Each row is a point on a landscape with many valleys, with its height.
From any point a ball rolls to the lowest of the 2 points nearest to it. It stops when none of these is lower. Distance is the straight distance between rows; heights are no part of it.
(878): [103 139  70 159 207 150 131 181  95  86  87 126 158 108 158 117 156 129
 112 136 127 204 148 115 142 182 169 106 181 190 115 155 146 106 168 110
 111 119 127  95 117 148 127 126 117 152]  h=0.50
(687): [124  92 160  79 124 141 126  87 130 172 146 126  99 112 135  76 150 127
 149 105 188  86 161 157 155 114 127 125 107  96 143 108 102  87  90 172
  97 115  51 119  92 149  98  83 137 123]  h=5.35
(920): [142  89 114  86 101 107 110 124 148 109 159 128 108 151 156  99 167 150
  92 100 186  58 172 172 195 125  88 144 101  86 104 121 115 103  61 153
 128 153 121 115 129 189  93 121 104 124]  h=5.10
(1188): [133 168  98 171 163 159 124 125 143 119 121 163 127 151 130 152 123 142
 117 159  85 150  90 120 108 138 185  95 141 145 117 157 173 166 164  69
 154 109 135 140 117 151 143 159 160 151]  h=1.58
(152): [ 96 147 108 173 131 159 145  84 126 139 122 138 134 145 116 149 141  95
 160  99 131 113 109 122 140 100 119  99 109 129 121 183 140 125 144 109
 135  95  88 119 128 121 135 142 141 130]  h=1.88
(142): [104 114  91  83 103 103  98 151 112 111 146 116  85 104 122 131 118 108
 144 148 169 121 169 152 148 145  95 134 174 136 142  96 127 109 128 189
 121 137 159 116 146 117 154 113 124 139]  h=0.92
(1237): [117  94  84 153 185 164 167  84  97 114  94 117  88 113 164  64 151 127
 163 140 135 146 120 138  97 124 116  63 171 164 141 143 133 127 165 135
 100 105 113  94 149 171 117 104 133  89]  h=3.81
(8): [127 153 143  95 154 100 117 180 132 139 103 106 142  72 110 127  76 137
  97 170 101 205 119  80  83 144 174 152 153 172 168  52 118 154 160 159
 112 156 156  99 126  73 133 128 135 115]  h=4.30
(1236): [192  50 148 144 138 161 124 134 110 124 129 159  97 114 137  89  88 201
  96 125 116 105  83 173 102 113 112  98 202  72 145 140 167 125 131 143
 111 101 158 133 169 173 111 110 144 152]  h=1.45
(591): [142  66 111 153 109 128 145 108  88  92  89 113 142 127 121 122 118 137
 144  65 103 101 105 122 133 100  33 133 145  90 121 177 119 128 147 166
  87 118 158 126 200 128 110 102  96 107]  h=2.23
(95): [155 113 159 134 106 120 124 110 116 158 120 114 121 132 118 143  90 112
 148 115  81 110 119 131  61 104 113 151 152  95 134 166 147 129 130 126
 135 116 173 183 135 123 123 122 111 130]  h=4.69
(68): [157 109 151 115 180 164 117 182 147 134  71 124 168  84  81 142 123 143
  72  89 154 137 117 105 137 120 158 137 139  76 153 117 160  84 111 123
 116 108 116 104 115 110  98 103 133 142]  h=4.83
(997): [127 150  84 145 141 136 153  96 117  84 119 103 170 124 119 124 146 125
 170 105 141 149  96 105 176 125  85  89  67 164 113 147  83 157 168 122
 120 140  69  98 155  98 130 154 124  88]  h=1.97
(59): [180  34 199 107  98 125 137 124 122 153 147 110 141 150 132  92 144 172
  80  89 130  80 122 141 129 117 108 169 141  45 121 139 132 122  91 115
 103 146 125 163 144 173  85  77  93 145]  h=4.92
(1157): [142 136  86 129 102 105 149 104 172 143  98  85 129 122 171 135 138  82
 130 128  79 124 161 135  55  90 144 116 103 126 120 179 143 131 117 118
 105  89 179 161 118 137 111 154 105  81]  h=2.52
(247): [ 67 130 129 108 147 103 168  72  69 125 131 101 121 172 165 114 186  72
 197 116 114 116 155 121 116 119 106 135 120 175  53 171  56 155 152 100
 132 179  87 165 122 151 121 125  97 114]  h=3.10
(237): [114 119  81 125 128 120 146 110 135  99 114 113 147 124 164 109 187 121
 119 102 144 115 159 148 175 125 123 103  71 138  94 161 128 115 118 137
 113 129 107 100 124 164 105 124 108 100]  h=2.84
(187): [101 164  83 156 151 132 101 170  73  68 148 163 144 126 110 158 129 146
 116 128 166 170 109  91 214 172  94 106 175 155 124  98 107 130 178 152
 145 126 128  87 170 103 181 134 113 156]  h=0.24
(655): [101 106 168 106 144 161 149  65  89 193 149 137  82 115 124  77 132  88
 219 122 170 103 135 160 126 115 110  95 122 118 159 118  74 100 123 154
 113 112  33 130  99 127 121  82 164 108]  h=5.51
(917): [128  78 160 114 132 131 129  88  94 129 166 144  96 172 165  77 177 156
 131 103 126  64 114 154 151 139 108 148 159  97  68 174  97 143 126 116
 124 156 118 162 134 208 104  89 134 155]  h=1.93
(709): [ 99 174 138 129  72  83 111 140  88 102 158 125 148 149  77 171 109 117
 144 126 130 131 125  89 177 149  70 174 121 145 127  83  83 129 135 158
 154 171 129 124 173  55 165 155 108 133]  h=0.78
(1208): [131 180 129 135 144 134 111 168 157 160  76 105 121  99 112 180  72  92
 126 164 114 170 122 116  47 147 186 144 178 143 178 118 159 109 129 117
 153  84 159 159 101  93 143 132 151 142]  h=4.72
(722): [121 120 143 172 135 183 112  98  72 140 147 178  88 147 105 137 113 133
 164  86 152  86  79 149 140 131  81 107 210  99 134 172 153 101 141 138
 136 107 120 123 152 138 149  96 169 170]  h=5.93
(698): [ 93 164 111 154 117 136 128  85  68 112 178 168  92 159 110 134 123 100
 201 144 125 104  99 123 136 141  93 118 139 165 124 154  79 152 159 137
 145 147 106 157 169 104 191 128 142 141]  h=0.84
(951): [ 96 180 104 189 132 158 151 112 130 113 125 138 152 175 118 180 160  81
 160  97 149 137 126 107 163 134 127  95  84 163  97 191 136 123 152  88
 149 109  87 115 114 125 144 160 118 143]  h=2.28
(1422): [101 164 152 114 163 134 117 168 137 139  94 105 164  94  90 157  93 111
 129 140 164 189 139  89 142 140 198 145 107 150 151 105 110 101 140 122
 135 114  84 107  81  64 130 114 138 141]  h=4.56
(1161): [120 186 123 149 164 169 118 148 165 153  92 156 166 127 129 144 156 108
 110 123 150 159 127 104 147  91 219 102  84 151 117 134 157  84 116  86
 138  63  73  97  67 152 109 128 162 132]  h=4.22
(1246): [151 145 142 149  60  81 120  89 122 102 159 141 144 191 132 144 122 165
 126 133  84  84  94 111 117 133  65 180 100  91 115 132 115 192  92  92
 165 179 158 163 155 150 135 142 119 127]  h=1.27
(1050): [114 100 140 106 147 103 147 194 106 107  91  65 198 101 134 126 149 117
 104 107  98 181 186  93 141 143 154 159 100 151 117 119 109 103 152 147
  80 151 160 114 125  91  92 124  70 135]  h=3.77
(39): [163  84 162  97 131 113 111 154 159 175 124  84 106 110 155 117 137 124
  99 141 115 137 178 169  60 114 167 157 157  83 150 109 173  95  97 118
 129 103 192 181 102 157 125 112 131 135]  h=2.83
(962): [127  76 140  86 106 139 100 104 142 140 134 119  80 134 135  91 145 141
 116  98 200  71 167 171 185 116  86 131 117  70 118 119 114  80  85 171
 100 116  87 121 123 178  92  99 130 132]  h=5.22
(98): [145 193  51 165 141 159 143 121 169  88 114 168 157 123 140 143 133 138
 115 123 145 133  80 102 149 105 145  58  76 154 115 136 138 140 137 123
 133  93  79  75 125 133 141 162 163  67]  h=0.74
(611): [178  87 174 107 123 131 119 185 163 159 111  92 142  87  90 138 121 165
  69  93 146 114 145 132 133 116 145 175 140  67 154  97 175  85  67 140
 133 109 166 128 112 124 105 101 114 153]  h=4.93
(117): [124 126 160 128  90 150 123  94 108 134 159 153 138 164  98 125 163 116
 155  84 151  83 103 120 191 133  72 146  80  92 112 126  95 123  92 118
 147 152  68 133 118 128 115 124 129 149]  h=3.05
(1403): [160  84 184 112  97 130 140 106 158 160 146 141 148 148 125 109 126 169
  98 112  85 100 109 113 110  96 138 152  93  77 127 141 137 149  99 102
 128 153 128 151 121 134  86 113 116 131]  h=4.84
(547): [126  97  81 121 195 142 150 123 108  94 122 135 115  77 158  59 165 158
 128 137 135 154 139 139 153 147 135  72 146 171 127 130 120 132 171 155
  83 136 103  91 139 167 124 116 138 114]  h=3.41
(677): [126  79 166 147 141 164 126  92  62 145 126 129  81 136 106 104  94 135
 174  76 143  72  96 147 113 104  73 105 187  87 150 169 112  98 148 167
  93  98 113 136 169 130 122  81 126 148]  h=5.79
(12): [156  99  68 159 141 128 143 105 123 125  97 100  87 113 189 102 110 115
 143 149  89 115 124 167  34 108  92  78 188 141 145 156 137 155 141 147
  86  83 188 144 149 162 121 126 119  80]  h=4.37
(996): [ 97 141 164 127 133 119 106 120 108 118 177 168 146 166 110 136 122 139
 137 150  81 153 114 111 154 150 155 171 119 144 108 112 121 164 148  87
 158 175 140 152 137 109 156 140 111 170]  h=3.45
(671): [151 121 171 144 100 143 106 126 124 135 146 156 144 158  87 146 122 164
 110  63 143  88 116 141 177 127  76 151 106  58 146 122 138 108  78 124
 153 142 113 115 130 113 103 124 122 156]  h=3.24
(1063): [120 112  93 168 158 152 155  83  91 138 108 104  77 126 180  78 128 109
 184 137 105 112 114 155  45 118  99  86 205 156 128 183 122 126 151 141
 101 102 152 140 147 176 128  94 118 107]  h=4.16
(598): [132 189 108 149 116 119 103 175 169 142 133 128 102 133 105 193  83  98
 106 168 106 153 126 142  71 144 168 147 196 163 152 130 168 137 134 121
 163  88 183 153 114 107 183 144 159 141]  h=4.82
(795): [143 172 111 143 105 108 139 133 203 118 137 133 168 145 145 156 150 126
  87 148 105 136 133 118 140 114 186 130  57 142 104 129 165 149  98  89
 150 120 146 116 105 138 127 169 133 114]  h=2.70
(354): [ 63 171  85 164 140 143 136 136 119 114 152 129 121 150 148 165 142  70
 162 136 178 148 180 147 161 150 152 103 113 196 103 154 129  95 151 118
 144 108 103 115 102 119 156 145 119 143]  h=2.27
(1174): [145 155 114 122 106 107 108 199 189 135 148  97  98 126 135 178 122 122
  86 127 156 130 164 157 143 143 138 153 145 113 151 103 191  86  91 138
 180 106 201 116 122 144 143 155 137 153]  h=5.00
(897): [162  92 144 108 139 143 121 139 152 108 166 185 123 103 105  92 128 213
  81 139 150 108  92 149 183 121 123 114 131  93 142  88 148 128 107 145
 149 152 110 101 141 150 120 104 157 153]  h=2.12
(272): [134 150 104 145 108  79 106 181 101  79 149 135 158 147 132 177 118 138
  80 174  75 176 138  99 125 148 108 153 191 182 111 113 152 144 155 134
 160 164 234 128 168 130 190 157 111 152]  h=0.45
(437): [112 124 141 142 149 154 172 123 119 170  61  79 151 102 157 130 120  73
 151 140  67 179 141  94  25 118 161 134 136 155 131 173 129 137 151 108
  96 101 162 158 112 102 104 130  87 108]  h=1.99
(398): [132 109 120 142 132 104 146 137 115  82 113 129 188 115 124 127 138 154
  93 129  72 173 116  80 123 129 113 139 118 144 119 120 117 180 165 125
 105 160 166 124 189 117 125 135  88 129]  h=1.24
(328): [109 155 133 114  87 125 142 142 155 133 109  91 162 127 104 156 128  88
 150  96 165 128 155 102 163 116 107 142  70 130 132 113 107 102 106 127
 121 113  88 104 100  63 106 145 106 119]  h=3.31
(641): [ 95 147  39 157 141 115 139 165 148  83 120 104 122 134 177 153 173  96
 122 131 154 140 191 150 141 151 145  94 127 186 104 158 161 103 142 134
 123 100 165 104 116 146 143 157 115 113]  h=1.77
(1252): [140 156 105 104 123 130 128 118 179 143 144 157 119 114 127 116 140 133
 132 155 187 118 134 156 165  94 183  79  71 139 120  81 136 117  99 138
 143 106  77  81  90 164 125 136 172  78]  h=1.65
(310): [142 116 146 164 115 105 125 131  65  93 120 158 196 137  92 137 115 174
  87 118  88 151  70  57 150 154  56 143 125 102 128 115 124 163 171 130
 136 175 150 122 201 101 143 131 112 146]  h=1.47
(1256): [ 89 145  69 105 119 104 135 160 122  85 139 100 106 102 128 143 109 115
 143 138 184 142 165 131 182 148 126 118 118 157 140 102 104 103 143 181
 112 132 119  77 133  91 147 135 124  97]  h=1.22
(661): [135 172 144 127  82 131 132 104 184 166 131 120 164 155 130 146 132  95
 140 156 109 137 161 123 109  85 172 121  44 141 105 121 130 127 103  89
 126 113 102 132  72 114 103 153 139 104]  h=2.94
(817): [140  68 112  85 114  92  98 151 128 119 146  93  74 119 147 102 112 140
 114 135 174 100 174 185 115 128  95 161 181 101 131 104 112 115 105 178
 121 132 165 153 150 174 138  95 121 136]  h=0.52
(1046): [150 179 145 155 108 155 102 131 144 139 129 172 130 146  54 175  64 146
 101 115 143 104  71 105 144 132 117 137 128  94 169 109 155 130  97 121
 189 119 108 110 122  88 130 142 174 142]  h=6.36
(189): [123 132 142 156 152 175 138 124 135 168 108 147 120 127 140 116 137 126
 143 146  84 145 105 133  77 124 180 103 154 126 138 173 164 144 140  85
 127  93 130 159 104 152 117 133 146 155]  h=1.94
(65): [ 91 186 101 118  98 119 130  93 101 111 193 156  76 137 100 135 102  99
 189 173 146 118 115 120 128 145 101 108 134 170 144 109  86 146 160 155
 158 155 103 138 141  83 186 141 146 104]  h=1.20
(858): [130 158 152 104  88  61 106 130 129  98 198 140 141 149 104 143 101 146
 115 159 105 136 134  92 157 163 105 179 120 151 117  65 109 168 140 129
 164 200 166 141 165 104 155 155 128 148]  h=0.39
(507): [142  87 145  68 135  77 136 103 123 110 150 123 115 108 139  64 121 175
 115 166 107 131 119 121 118 120 118 138  92 132 128  76  86 177 131 154
 111 192 129 142 161 128 126 119 127 101]  h=0.93
(134): [116  72 131  59 165  95 145  88 101 132 149 113 101 127 168  47 164 139
 130 157 129 110 145 145 118 124 108 142 109 129  90 124  65 163 130 140
 101 184  88 170 120 162 111 100 105  90]  h=1.30
(1353): [127 162 147 145 133 169 126 136 174 206  59 137 146 119 126 143 125  77
 125 115 167 144 136 141 109 103 191  94 122 102 138 135 160  79 103 117
 124  55  96 120  61 147 107 119 161 129]  h=4.45
(42): [157 174 108 124 101 105 131 127 206 123 164 150 108 153 137 148 120 140
  88 178 117 123 114 154 109 120 180 104  87 150 119  96 178 159 103  99
 178 105 146 127  96 152 140 175 158 107]  h=2.50
(995): [129 195  86 174 152 103 115 167 119  66 138 167 149 140 106 178 115 138
  97 142 150 160 104  77 197 174 136 116 114 169 107 115 123 141 172  87
 160 142 114 100 142  76 191 161 116 143]  h=0.96
(753): [ 93 116 196 116 161 147 109 179 134 168 128 123 130 123 117 126 140 120
 118 136 122 165 176 138 101 151 184 165 162 131 138 121 154  95 130 112
 133 130 148 160 102 121 136 113 118 186]  h=2.46
(634): [177  93 145 116 114 114 136 113 148 100 140 163 164 115 105  95 128 221
  77 109 129 106  81 112 177 112  92 129  87  82 130 105 125 152 113 140
 122 175 114 107 183 132 105 140 127 110]  h=2.37
(1363): [143 120 164 167 104 165 110 102  62 114 161 197 102 168  97 126 106 160
 174 103 116  84  53 133 137 137  76 143 171  85 121 163 123 143 158 117
 143 137 120 142 167 129 139  92 152 158]  h=6.04
(1464): [129 159 129 131  77 121 114  95 128 105 181 171 122 185 114 122 158 149
 133 102 157  92 115 127 213 146  88 140  56 117  95 121 101 145  93 105
 169 167  90 121 126 130 126 162 121 110]  h=2.87
(532): [111 115 147 121  87 140 124 145 152 162  97  77 156 122 100 154 129  93
 131  76 151 111 175 112 148  96 112 147  88  88 135 135 124  85  86 149
 101 113 109 123 110  80  70 124  95 137]  h=3.14
(1293): [168 121 183 108  96 120 108 134 182 193 145 113 102 153 137 143 136 127
 110 136 121 103 171 180  95 119 177 151 154  87 138 124 204 101  69 103
 157  83 185 172  85 180 141 136 144 145]  h=2.98
(512): [ 95 157 172 135 160 168 159  96 124 182 104 122 151 136 139 130 140  86
 197 151 109 184 131 101 101 107 194 103  75 169 124 142 122 139 149  76
 128 119  60 139  63  94 114 129 132 132]  h=3.34
(1113): [128 197 102 145 180 153 146 138 138 117  86 156 153 117 127 142 140 115
 136 152 154 186 111 103 153 125 218  79  59 187 121 124 125 136 157  72
 141 111  45  88  69 113 123 132 146  98]  h=3.92
(1366): [156 168  63 126 122 110 156 118 193  98 144 161 138 114 134 120 134 155
 102 156 139 113  93 135 144 102 146  64  57 151 124  99 121 159 122 148
 133 132  91  84 126 130 127 161 158  56]  h=1.25
(226): [171  55 136  88 116  93 105 129 128  97 159 138  66 127 162  77 114 181
 100 151 141  75 135 202 127 118  85 125 166  88 134 100 116 147  99 167
 116 139 148 151 163 199 122  97 141 121]  h=0.81
(521): [ 95 122  88 130 129 125 159  68  80 114 134  89 120 155 173 100 171  92
 192 108 130 101 131 130 137 108  81 110 108 162  92 180  71 144 160 110
 124 148  74 135 144 157 119 124 124  94]  h=2.85
(861): [121 123 101 177  98 118 130  83  88  95 130 137 157 145 120 140 127 135
 152  99  83 105  87  97 125 113  38 126 124 114 104 183  99 156 151 123
 131 145 134 136 190 116 137 144 111 116]  h=1.81
(482): [152  93 135 129 159 169 105 117 130 115 160 183  88 123 135 102 125 179
 110 142 138  93  96 181 153 129 127 100 181  99 139 124 157 129 133 131
 141 120 128 129 129 182 136 129 176 168]  h=1.82
(1095): [116 108 129  76 148  78 137 165 120 118 114  75 169 106 155 122 152 112
  93 149  92 184 188 112 106 141 152 179 127 166 103 107 122 133 135 142
 106 159 191 141 139 128 112 137  75 133]  h=3.90
(474): [159 124 105 137 110  97 123 105 125  79 157 149 150 161 123 105 154 184
  87  92 127  94 101 118 213 147  63 136  71  83 103 106 104 136 100 112
 141 183 103 104 168 149 122 159 122 114]  h=2.61
(251): [141 120 162  66 123  80 117 135 128 114 179 132 123 118 103 124 107 178
 101 150 134 131 118 114 175 159 117 175 100 132 141  57  97 157 118 147
 148 195 125 119 156 111 132 129 119 150]  h=0.64
(1136): [141  69 169  95  97  97 121 134 127 124 163  93 129 148 133 111 161 166
  68  92 148  80 161 139 154 140  93 192 140  81 100 116 123 122  73 134
 120 159 153 158 132 179  92  85  95 159]  h=4.99
(220): [141 161 141 146 145 157 126 156 189 197  73 112 142  91 125 174 114  80
 106 131 133 159 139 134  63 107 206 124 123 113 162 127 175  92  91  91
 128  59 152 142  67 124 139 134 143 121]  h=4.59
(1288): [153  86  89 111 161 130 150 162 130  94  69  99 143  56 139  95 116 154
  92 118 139 155 125 114  99 114 122 110 151 118 155  99 132 118 150 175
  72 114 157  81 154 127  92 113 127  97]  h=2.86
(185): [153 152 137 138 112 137 104 134 117 112 137 164 115 119  54 148  64 156
 125 128 132 122  55 107 137 147  94 133 176  93 175  89 131 145 147 148
 156 133 117 115 158  85 160 122 162 145]  h=6.25
(1178): [106  70 149  92 160 104 148  81  80 123 157 117  96 149 179  59 201 139
 141  99 144  99 132 145 167 141 117 137 122 127  57 154  66 142 129 126
 103 177  81 151 129 209 106  87 113 125]  h=1.66
(630): [107 141 173 143  91 104 133 122  76 117 134 136 181 149  66 166 103 134
 119  99 106 129 108  69 155 142  62 173 107 105 139 111 102 135 145 151
 142 172 136 148 179  66 141 129  90 157]  h=1.12
(85): [141 110 107 121 176 145 149 134 148 137  82 113 120  52 142  98 110 132
 138 158 137 150 122 136  88 112 168  99 126 132 176  87 119 131 127 155
  97  93 120  90 109 114 104 114 147  76]  h=2.51
(751): [138 147  94  96 103 124 116 107 191 144 143 137  83 113 144 117 116 125
 134 165 186 105 154 187 135 108 142  97  95 134 151  72 135 107  84 177
 132  84 110  91 109 147 124 136 169  75]  h=1.96
(454): [145 103 198 133 104 135 139 125 129 183 127 117 148 142 107 129 103 114
 134 102  73 119 118 102  86 104 127 176 121  91 123 150 131 135 114  92
 112 125 134 176 117  99 102 102 107 154]  h=4.76
(83): [104 136 170  67 151 111 127 162 157 167  97  76 146  72  90 132  85 121
 132 161 111 194 153  89  98 133 181 160 115 144 165  71 100 133 129 143
 104 149 121 113 102  44 122 123 122 132]  h=4.41
(1309): [103 187 168 129 120 148 132 101 154 199 121 124 132 148 121 153 122  64
 172 163 121 144 150 119  88 108 184 140  92 152 131 132 137 127 111  93
 146 103  93 152  65  88 137 139 142 134]  h=3.15
(1025): [145 120 108 104 162 118 122 178 122 122 109 131 136  63 140 110  97 163
  87 185 101 194 122 121  96 157 164 127 184 174 146  66 134 159 162 149
 105 145 167 105 132 124 134 128 131 130]  h=4.17
(1109): [112  97 116 141  94 152 127 131 131 130  75  78 155 115 115 164 129  82
 142  51 176  98 159 141 153 109  67 132 112  86 136 158 134  51 103 166
 103  86 135 110 129  94  91 122  96 110]  h=2.89
(813): [121 132 137 143  96 117 105 106 108 100 186 192  93 184 142 129 133 153
 158 163  83  81  81 146 122 150 104 143 178 126 113 148 130 180 136  97
 164 170 156 171 145 165 174 142 155 149]  h=0.80
(838): [150 116  62 124 102  91 150 131 179 103  96  82 145  94 183 122 155 105
 112 112 129 110 164 151 110 102 115 123  82 135 100 141 149 128 100 147
  96 100 199 125 134 147  89 162 108  61]  h=2.79
(207): [136  75 163 135 144 156 107 111 118 131 157 170  85 154 160  92 156 160
 127 122 135  79 116 201 122 140 137 121 190  91 113 157 156 115 117 108
 133 131 133 158 118 207 128 100 157 174]  h=2.08
(716): [ 91 118 189 115 151 143 146 108  84 160 144 118 154 158 120 118 163 101
 161 104  98 132 149 101 125 130 148 165 110 134  96 167  78 125 145 100
  99 172  94 163 113 106 122 108 100 181]  h=3.42
(18): [138 135 154 106  80  82 113  85 138 110 186 164  88 179 148 108 121 167
 134 174  89  82  84 130 100 141 128 165 114 107 106 122 125 199  95 101
 174 181 139 170 125 161 152 157 149 113]  h=1.04
(778): [130 169  85 126 100  95 104 191 175 119 157 109  96 130 147 194 108 115
 102 160 120 129 151 150 112 150 157 141 169 154 138 119 185 120 120 121
 174 106 203 137 123 137 170 162 145 140]  h=4.91
(1381): [115 103 161  83 155 132 129 125 158 182 126 111 112 114 153 103 147 120
 122 147 129 140 175 162 106 124 181 130 121 125 142 104 136 112  95 128
 104 125 139 148  89 149 107 115 127 137]  h=2.66
(1022): [115 166  40 136 149 122 142 167 123  75  99 109 143 100 135 153 124 106
 133 109 195 164 137 118 176 149 129  79  98 177 136 131 109 110 159 158
 113 119 110  63 138  80 146 156 125  95]  h=0.63
(697): [119 104 133 145 225 168 147 167 127 133  64 105 159  90 151 107 177 124
 102 138 104 192 144 123 102 156 210 118 157 164 133 149 154 113 155  96
  94 106 124 121 103 152 100 100  99 153]  h=1.23
(1165): [145 105 120 148 118 100 118 161 102  79 130 148 166 135 137 129 143 169
  49 140  83 159 113 118 146 153 108 147 169 133 116 131 166 157 143 106
 145 165 205 129 178 165 145 148 112 160]  h=0.85
(1180): [ 93 145 102 137 190 130 117 174  66  85 136 132 134 112 122 122 143 122
 142 135 156 180 161 109 176 170 136 114 184 180 119 113  96 100 181 152
 116 143 133 107 131 117 153 111 111 155]  h=0.98
(1346): [ 77 118 195 103 134 125 152  76  70 202 145 118 114 173 135 104 159  84
 205 103 111 108 133 110  95 115 132 180 139 144  75 165  53 139 148 103
 129 189  88 196 100 127 128 104 108 134]  h=3.29
(1240): [ 90 151 135  85  81 101  98  87 115 154 167 127  58 134  93 151  73  73
 196 166 161  94 131 140 108 120  92 140 138 137 166  93  71 130 126 167
 135 136 103 156 122  71 159 128 151 107]  h=1.56
(118): [122 176 106 156 120 107  99 174 101  98 177 171 128 156 112 175 107 154
  97 177  97 162  99 114 117 168 140 153 199 192 125 106 140 155 171 122
 171 146 181 144 152 129 190 148 144 185]  h=0.82
(1233): [109 145 136 109 104 116 109 133 130 164 122  97  69  99  84 156  66 102
 170 163 146 136 132 121  86 130 120 135 169 140 199  71 100 121 140 188
 115 116 131 128 123  50 163 130 153 107]  h=1.90
(870): [ 99 117 171  95 157 125 125 110 104 132 153 150 136 137 137 105 164 132
 144 153 116 141 151 112 142 154 165 146 105 147  94 120 107 155 143  91
 135 170  99 147 114 125 144 129 117 167]  h=3.32
(1430): [177  95  71 127 130 108 145 166 165  77  87 115 158  89 149 116 143 158
  69  95 136 122 135 130 142 114 102 118 105 119 120 129 148 132 120 156
  87 122 185  92 162 127 103 156 112  76]  h=3.06
(772): [122 186  25 152 131 121 142 178 164  96 109 100 134 112 175 155 132  90
 115 143 157 157 149 126 127 145 165  82  94 188 120 128 152 123 134 134
 111  83 131  84 104 120 137 162 130  83]  h=1.31
(1257): [107  93 176 120 111 156 128  77  76 189 119 117  74 142 122 103  97  96
 194  86 156  67 114 154 114 105  76 122 153  94 144 162  78  88 119 151
 105  99  79 136 134 116 116  81 126 130]  h=5.67
(282): [114 105 106 118 164 115 131 113 115 104 141 146 124 129 154  96 157 142
 125 141 125 127 145 140 154 139 148 102 122 153  97 140 124 134 146 127
 118 143 115 123 126 172 131 124 126 143]  h=3.13
(158): [155 132 150 108 107 114  90 192 167 140 139 103 115 117 107 181 108 148
  86  94 181 124 162 151 165 154 117 168 169  73 165  80 181  71  75 153
 174 104 177  99 123 116 124 118 123 169]  h=5.02
(375): [142 129 135 176  57 108 132  80 113 115 142 141 156 183 121 144 119 139
 140  88  71  81  80 101 130 129  40 148  84  87 100 165 124 162 104 107
 156 164 142 147 170 116 117 153 120 117]  h=1.49
(802): [133 100 126 145 101 147 125 149  91 117  93 105 135 120  86 143 122 111
 130  62 148  87 133 136 145 115  44 144 147  76 146 160 137  80 120 172
 100 110 149 116 166 109 102 116  98 140]  h=2.58
(982): [140 115 145 131 104 143 114  97 107 106 156 180 114 129  85 116 102 167
 153 116 135 103  81 120 166 138  63 118 141  79 157 118 121 150 151 163
 137 150 108 119 178 111 151 125 140 135]  h=6.15
(36): [122 134 161 137  77 134 104 147 130 123 148 130 139 173  99 166 131 124
 116  81 130 105 154 133 154 138 102 179 138  86 133 142 160 109  92 113
 163 143 174 139 124 130 131 147 110 173]  h=3.27
(895): [ 97 124 133 151 184 152 167 159 135 166  63  84 166  90 146 124 143  66
 143 137 101 194 173 109  69 128 199 129 125 159 141 143 142 107 140 109
 105 100 140 126  85 111  99 131 108 122]  h=1.69
(1118): [122 119 174 120  84 131  99 133 163 180 159 123 105 165 130 146 156 124
 110 108 141  98 170 163 144 130 144 171 141  82 127 142 184  87  71 103
 153 106 162 160  85 168 132 127 134 175]  h=3.11
(1235): [143 137 125 153 115 114 161  85 145 190  92  72 128 136 180 120 128  68
 172 145  55 132 138 134  23  81 146 124 111 140 108 189 131 152 120  92
 105 100 152 177 107 136  98 143 103  82]  h=2.30
(1056): [144 161 107 153 120 162 148 108 158 146 101 143 168 129 111 142 145 123
 142 102 125 119  87 104 129  70 138  77  72 124 131 147 135 128 119 110
 116  90  73  88 110 120 103 150 159  83]  h=1.37
(815): [115 135 146 109 129 124 138 147 123 100 102  87 195 102 105 138 133 127
 122 104 123 170 152  77 181 130 124 149  63 140 124 118  77 112 154 143
 100 149 108  94 127  64 117 142  84 138]  h=3.56
(522): [137  94 126  83 155 100 129 154 140 116 119 104 112  94 160 104 128 152
  81 181  96 174 153 143  74 141 153 134 165 158 131  96 145 151 137 144
 112 146 193 143 146 137 120 127 116 120]  h=4.04
(828): [180  88 120 159 123 130 133 108 138 136  72 101 107  91 149 135  80 124
 134 138  66 125  97 141  18  95 114 130 163 106 147 163 150 148 148 133
  97  86 194 153 156 127 114 116 107  81]  h=4.55
(965): [139 109 148 111 140 133 120 143 148 180  96 113  94  80 103 108  65 117
 147 164 121 146 135 149  57 115 139 114 171 121 195  85 124 128 121 151
 109 107 136 142 120  87 128 101 138 111]  h=2.18
(707): [101 195 113 172 177 159 158 124 141 138  91 123 151 146 136 145 145  89
 153 157 112 190 124  96 106 130 196  99  75 202 129 157 124 156 158  73
 135  98  72 122  77  93 136 149 129 118]  h=3.61
(1160): [ 96 183  77 154 153 131 147 135  88 100  96 120 172 117 115 161 115 107
 160 127 130 175 118  78 150 149 115  96  97 188 129 133  88 145 189 123
 120 137  93  99 130  68 151 147 110 108]  h=1.38
(584): [128 155 154 130 181 171 103 189 138 141  82 136 158  84  99 147 108 112
 105 131 142 176 107  92 134 131 207 130 135 119 161 106 136  86 118 103
 118 113  77  99  85  85 113 101 165 147]  h=4.68
(19): [190  30 153 124 126 131 130 117 118 119 139 144  90 104 142  69 114 210
  90 124 141  85 114 173 127 100  94 104 162  63 151 129 135 125 112 171
  99 118 124 125 171 174 104  83 141 118]  h=1.13
(1164): [159 150 165 116 102 151 107 125 177 163 135 174 118 135  94 142 105 165
 110 133 173  96 102 136 128 115 149 120 121  81 153  89 178 113  79 127
 159 110 110 105 104 129 117 137 169 135]  h=6.45
(903): [160 117 100  98  86 105 115 114 200 124 150 127 102 121 157 118 110 143
 100 159 142  92 143 171 112 106 136 108 105 123 143 101 145 133  86 143
 132 102 164 120 115 163 128 148 155  85]  h=2.24
(569): [102 140 157 161 177 184 118 140 121 168  96 139 148 125 114 152 140  82
 144 119 123 158 135 126  94 139 188 130 180 134 127 162 164  98 145  86
 133  87 127 156  91 130 141 116 134 182]  h=2.22
(352): [ 90 122 106 136 130 130 162  85  92  93 120 106 162 147 152 106 196 107
 155  72 134 120 137 118 188 119  92  91  68 167  89 179  91 117 147 112
 115 146  73 106 138 152 112 137 111 114]  h=2.48
(608): [142 172  84 164 138 148 107 151 127  89 157 183 102 139 129 151  99 155
  95 182  99 144  89 132 108 164 144  96 172 170 126 132 163 178 168 105
 166 126 140 127 139 153 181 156 163 146]  h=1.21
(146): [ 97 143 131 133 124 130 131  76  91 122 181 172  86 183 152 113 131 102
 202 151 104  88 102 134 119 130 111 126 129 136  93 168 102 170 150 107
 157 153 107 169 131 141 157 140 152 128]  h=0.47

Call two points neighbours if one is among the 2 nearest of the other. Go from one point of each pair to the other, from neighbour to neighbour, staying as low as possible. Name the highest point that can't be avoided.
(187), (98) => (951)
(1022), (146) => (1430)
(482), (858) => (207)
(817), (1022) => (1256)
(272), (858) => (310)
(187), (817) => (1160)
(878), (187) => (1180)

Where does a ball stop that starts at each point below?
(584) => (146)
(36) => (272)
(220) => (98)
(1309) => (98)
(671) => (482)
(815) => (146)
(569) => (272)
